Each row is a point on a landscape with many valleys, with its height.
From any point a ball rolls to the lowest of the 2 points nearest to it. It stops when none of these is lower. Distance is the straight distance between rows; heights are no part of it.
vaziz height 499: [124 171 115  77 172 133 106  95 158 127 113 119 145 117 102 126 140 136
 132 157 140 144  87 188  91 177 142 129]
Bef height 284: [164 109 129  93  86 114 123 111 104 159 120 142 124 138 143 161 178 162
  95 168  64  89 102 121 124  73 199 115]
pib height 351: [108 119 180 154  84 117 162 129 146  80 138 152 126 120 116 149  99  91
 150 148 158 179 129 172 146 130  60 163]
zepum height 566: [100 159  71 163 125 171 135 124 103 126 139 165 120 154 143 126 117  92
 107 123 127  93 146  74 144  91  68 122]
kani height 476: [ 63 108  75 127  88 157 150 130 118  92 179 181  94 142 119 130 174 163
 133 167 148 190 141 138 167 145 123 128]
Vular height 119: [139  66 125 127 135 150 155  99 105 187 119 168 144  93 164 117 151 146
 149  89  69  98 125 132  81  86 146  83]
Rimu height 474: [129 164 111 121 184  73 138 121  95 131 115 144 136  80 127 102 103  70
 129  85 151  90 143  96  73 162  99  89]
Bamo height 500: [123 115 160 131 157 102  53 131  86  98 114 103 133 150 125 108 140 192
 155 102 193 117 116  85  65 141 138 151]
sasiz height 117: [153 158 118 133 143 137  95 135 129 131 142  99 173 193  96 175 106 182
 140 155 148  90 126  96 136  96 140 183]
gozas height 393: [138  75 178 148 129 162  98  96  91 160 104  97 155 169 155 118 173 192
 101 132  95 142  77 167 108 103 168 133]
Fatiz height 456: [131 113 111  91 150  90  48 154 131 110  74  88 110 145 125 112 119 151
 152 107 191 136  89  87  71 174 115 149]
Sogu height 230: [145 119 151 116 117 126 136 115 123 123 149 164 113 176 108 146 125 113
 133 170 125 133 159 154 188 144 167 166]
Gibab height 723: [ 83 160  97  95  53 122 172 139 128  97 159 187 193 145 159 191 110  97
 158 132 184 148 127 115 158 152 102 161]
dobo height 447: [136 112 174  97 140 123  82 183 148  84 171 111 139 106 138 127 112 150
 179 147 202 152 108 125  95 128 106 164]
talu height 190: [145 131 146 144 130  96  79 102 116 100 104 146 133 113  97 140 107 151
 138 152 148 124 104 130  82  75  81 146]
vuro height 239: [ 98 158  35 137 108 126 121 120  95 133 146 189 118 145 143 150 154  72
  78 151 119 185 121 146 160 156 119 126]
vulu height 298: [116 129 147 134 127 152  75 133  98  67 167 113  87 168 117 129 151 196
 126 169 165 110 155  96 123  68  95 136]
Zoru height 591: [108 132  74 131 107 151 129  87 102 107 121 181 135 157 121 136 125 122
 139 144 163  82 157  98 143  73  92 160]
lunif height 647: [164 103 140 171  83 162 162  96 130 154  85 105 180 143 145  98 111 162
 132 105 134 124 142 145 141  81 118 111]
rebi height 219: [142  95 125 117 151 121  90 105  92 164  88 152 108 104 139 139 157 139
 126 138  70  92 107 122  84  97 192 129]
Gebuf height 302: [109  88  91 162  88  96 113 121 116 119 100 157  82  82 135 108 159 105
 154 106 125 140 149  77 101  97 150 163]
zur height 291: [165 101 151 189 114 121 101 109 162 157 134 105 128 141 132 147 120  77
 118 120 106 110 155  97 144  65 117 134]
bozaf height 371: [161 147 146  90 185  68 159 147 111 122 156 108 154  61  97 125 106 129
 176 118 171 124 146 150 106 153 148 130]
bez height 301: [ 93 208  86 129 178 125 185 181 121 134 130 144 151 105 137 148  98 130
 128 134  98 138 190 119 105 197 124 109]
pak height 511: [156 100 133 194 179  98 150 128 120 176  68 112 146  90  97 114 102 136
 136 144 103 117 103 141  94  92  90  86]
zenas height 336: [166 112 155  85  77 117 125 118 105 105 158 133 100 116 133 124 161 186
 108 147  95 115 136 131 135  87 196  87]
labif height 327: [140 110 203 164 123 163  84  86 115 139 101 102 171 162  91 163 140 197
 121 135 122 113  91 167  86 119 139 153]
vitu height 125: [143  93 164 118 114 165 144 114 108 123 136 130 105 190 131 126 173 144
  88 201 101 126 133 169 197 110 151 145]
vura height 227: [154 138 111 179 131 129  84 122 158 140 159 106 142 199  95 182 108 108
 117 146 119 117 149  94 173  71 116 161]
Tiri height 290: [159 154 126 128 159 104 124 166 144 131 135 131 133 118  95 192  68  79
 156 137 124 124 154 120 142 127 129 134]
debi height 274: [147 140 137 128  89 111 156 116 124  87 127 162 144 107 100 140  87 139
 147 170 164 150 130 158 122  72  57 129]
Vizal height 373: [130 112 187 145  89 119 129 102 177 107 178 125 157 163 110 152 130 108
 141 135 144 122 104 141 159 105  76 169]
piv height 501: [146 107 166 116 179 103  97 162 108  90 162  97 135 136 144  80 104 146
 173 126 226 116 138  88 103 137 103 132]
lur height 521: [102 157 128 106 120 196 161 113 183 152 172 127 154 154 143 113 136 146
 128  93 117  96 108 133 134 179 136 120]
sebav height 432: [127 107 130 178 163 143 138 151 178 160 171  86 114 117 106 115 142 167
 154  91  98 110 148  81 116 114 146  94]
zali height 628: [180 132 124 138 118 156 129 116 133 144  79 107 159 140 126 107  87 191
 144 131 132 106 140 127 121  93 146  78]
roz height 516: [117 126 156  70 121 184 105 100 151  93 168 173  97 134 143 118 145 161
 147 140 138 103 144 151 100 136 114  91]
vigi height 369: [117 140 155  93 113 138  74 162 114  62 190 138 105 150 127 171 146 185
 155 183 174 147 134 101 111 112 134 170]
gel height 316: [132 121  78  94  91 143 134 130 109 144 123 198  82 146 159 149 163  88
  84 188  83 167 114 149 151 100 138  98]
tob height 605: [154 131 124 119 178 139 115 139 133 149  86 117 134 132 121 108  90 149
 164 103 148 100 133 113  96 158 158  84]
rif height 200: [139 182  94 123 148 109 179 188  96 110 152 159 140 108 128 151  79 112
 165 151 161 150 194 105 135 136 117 122]
zep height 454: [138 187  82 111 194 124 166 113 149 147 133 121 154 102  83 122 124 161
 126 166 121 121 108 158 101 138 118  73]
von height 408: [129 134  77 128 108 100  82 170 150 113  55 102 105 127 118 133  92 110
 149  91 173 152 127  67  92 141 108 143]
nata height 383: [167 114 144 106 136 109 162 103  99 126 145 164 110  72 101 126 138 157
 126 164  97 115 159 171 124  89 145  86]
Nif height 435: [119 111 168 148 131  95 102 145 183 100 195  84 130 122  95 145 128 156
 168 118 160 157 113 135 121 122  93 180]
fef height 318: [104 154  82 179 138 108 149 130 100 148 131 161 149 130 106 154 113  60
  82 149 107 174 116 158 155 140  67 155]
rem height 397: [107 126 122 166 147 112 186 170 159 158 164  96 126  85  88 137 136 134
 154  84  84 116 155  96 127 155 149 138]
labet height 538: [123 150  77 144 150 157 140 142 104 155 131 131 101 153 148 101 126  79
  97 104 102  98 154  73 173 125 154 130]
Mubu height 127: [102 126  50 147 118 121  74 161 111 113 146 156  66 154 122 135 132 102
 107 129 120 190 128  90 168 137 144 149]
Lurek height 621: [141 116 103 118 104 101 109 150 152 151  53  63 108 115 105 154 114  92
  93  97 102 184  91 138 173 162 140 154]
Kos height 221: [ 94 110 100 127  97 127  59 122 139  91 134 169  63 141 142 130 146  83
 126 117 127 148 123  86 132 134 139 172]
zimu height 420: [149 154  97 103 171 148 174  87 112 143 118 163 145 107  96 112 147 154
 117 188 113 110 146 179 108  95 104  86]
Rizup height 425: [ 71 107 100 136  45 113 179 148 146 115 172 159 109 133 138 132 185 125
 114 133 102 171 115 103 166 133 139 133]
Pinap height 539: [109 123 134 106 140 135  87 110 130 122  97 143 102 135 111 103 157 161
 128 148 139 143 104 158 101 172 165 169]
defo height 480: [121 126 116 123 123 185 124  83 156 171 158 125 158 170 142 102 150 124
  99 106  99  77  73 128 138 122 119 139]
duved height 224: [106  93 135 133 116 150 118 119  75  79 153 133  78 156 120 114 167 164
  90 193 135 133 161 144 174  61 114 138]
Zaz height 346: [175  66 195 152  86 113 103 109 171 158 148 105 122 159 153 162 170 126
 115 153  88 121 138 129 152  61 144 107]
Bukav height 658: [160 133 133 118 125 110 181  92 112 166 111 112 157 101 138 102 134  87
  90 121 103 129 102 183 158 133 165 124]
vikas height 678: [118 184 128 134 113 135 174 104  97 127 109 123 157 102 175 103 113  75
  72 116 114 118 140 151 146 142 113 123]
zeluv height 431: [112 176 141 112 158  68 174 131  92 100 122 128 148  61 147 104 110  85
 147  92 175 129 171 137  95 179 109 133]
difa height 486: [134 127 118 142 194  91 163 127 132 158 115  88 146  70  89  90 130 149
 114 122 116 136  79 159 106 141 114  75]
tema height 312: [149 106 171  76  68 116 128 101 118 109 115 204 124 168 118 165 148 109
 143 170 117  88 171 136 159 123 167 137]
kab height 543: [127 151 140  78 184 148 114 149 201 134 145  81 127 115 101 152 119 145
 131 120 125 138  73 183 137 194 152 107]
Tadu height 458: [139  91 158 125 144  72  86 124 113 112 141  64 106  89 119  81 136 103
 102  57 128 155 100 137 153 136 132 138]
zazir height 631: [124 148 105 122 142 164 114 138 154 154  76 102 159 148 152 100  89 132
 148  53 158  89 115  95  87 188 118 104]
Kilod height 559: [101 176 121 119 118 196 158 156 187 153 131 107 128 142 155 111 113 146
  95 113  79 137 114 137 132 174 139  86]
lasod height 378: [ 70 170 126 138 132 153 190 148 122 125 153 189 138 116 164 155 119 116
 107 149  63 126 216 129 130 173  99 118]
Lifu height 567: [129 110 169 106 131 140 129 134 140 105 106 117 113 125 131  90 116 127
 159 121 177 171 138 173 131 201 151 168]
Bovid height 592: [114 156  81 118 130 168 124 171 158 162  83  76 116 145 131 112 116 127
  81 111  99 155  79 135 157 167 148 106]
pezo height 437: [107 121 158 153  91 182 170 159 151 118 129 167  98 122 152 150 115 125
 138 138  81 124 189 120 115 121  94  85]
kam height 527: [144  86 171 156 132 137 134 124 100 118  79 121  90 113 151  66 113 104
 136 113 138 160 156 150 142 149 160 122]
pef height 368: [123 110 133  95  60  94 157 146 142 132 143 184  89 123 149 147 184  84
 104 171  70 169  86 144 152 124 154 109]
vedu height 232: [150 148 163 134 132 150  82 129 132 137 102  93 169 172 101 199 125 209
 154 152 149 107 115 120  91 129 175 169]
Gavu height 419: [158 124 153  94 186  54  98 132  92 106 161  86 110  82 104 103 122 143
 132  91 143 131 131 131 128 144 179 114]
vibu height 639: [145 115 100 124 110  76 160 145 132 172  91  93 122  86 110 159 133  78
  96 103  76 151 101 135 163 138 169 150]
toz height 477: [120 125 171 109 113 190 161 122 134 103 131 168 106 118 155 115 117 128
 142 124 135 103 176 157 123 135  97  88]
zoga height 508: [139 155  78 136 177  91 141 132  80 165  69 107 129 126 129  86 111  65
  98  89 133  88 147  86 136 152 133 122]
geza height 439: [144  99 138 144 135 149  98 107 140 170 124  68 131 173 144  99 155 142
  81 130  97 122  60 149 157 112 150 159]
tir height 349: [116 152 154 154 157 111 170 161 158 150 158 107 144 113  93 179  96  86
 135 100  97 117 145 136 145 165 106 155]
nodor height 462: [137  78 168 183 188 138  80 120 162 160 159  81 131 130 122 125 151 184
 142 117  90 107 128 111  98  88 137  74]
Kere height 575: [137 108 159 118 215 135  87 149 169 138 125  66 126 124 112 130 107 156
 144  95 130 109  89 152 135 181 158  83]
Nem height 666: [115  92 117 171  93 164 184 106 103 152  95 135 129 134 167  94 154 130
 126 131 122 132 125 135 139  86 101 143]
tib height 697: [105 179  93  75 112 149 134 141 135 100 174 152 179 143 158 159 108  90
 141 135 194 132 114 119 133 146  86 165]
difu height 752: [ 67 154 143  86  21 139 173 110 131  79 126 173 144 135 179 151 126  98
 131 126 157 120 141 125 164 148 113 114]
Lated height 686: [102 120 140 157  61 120 198 117  84 110 127 120 128 103 182 102 126  84
 102 110 120 123 154 114 179  96 130 134]
Kazun height 493: [140  63 151 152 161 115 108 144 119 160  94  74 112 107 154  80 136 114
 127  67 102 159 113 135 120 135 152  97]
Mivik height 276: [127 123 139 138 129  93  94  77 117 116  99 165 138  96 118 112 101  77
 129  95 149 122  89 149  91 123  74 161]
tov height 664: [107 198  81  81 145 151 126 128 149 126 124 146 164 132 153 110 123 119
 154 105 188 103 116 110  74 173 101 123]
pive height 356: [130 115 103 165 107  82  92 134 132 111 113  96 107 105 135  93 126 126
 144  77 158 125 150  46  98  98 120 119]

For each start below, name the point where the ball stops.
zepum | bozaf
difa | Vular
vikas | sasiz
piv | talu
nodor | rif
lur | sasiz
roz | rif
Bamo | Mubu
Lifu | bozaf

Call two points neighbours if one is among the 2 nearest of the other. Go from one point of each pair to the other, from neighbour to neighbour, staying as low as possible. Name the highest point that can't be avoided.
Vular, sasiz | Zaz
bozaf, vitu | Rimu
vitu, talu | dobo
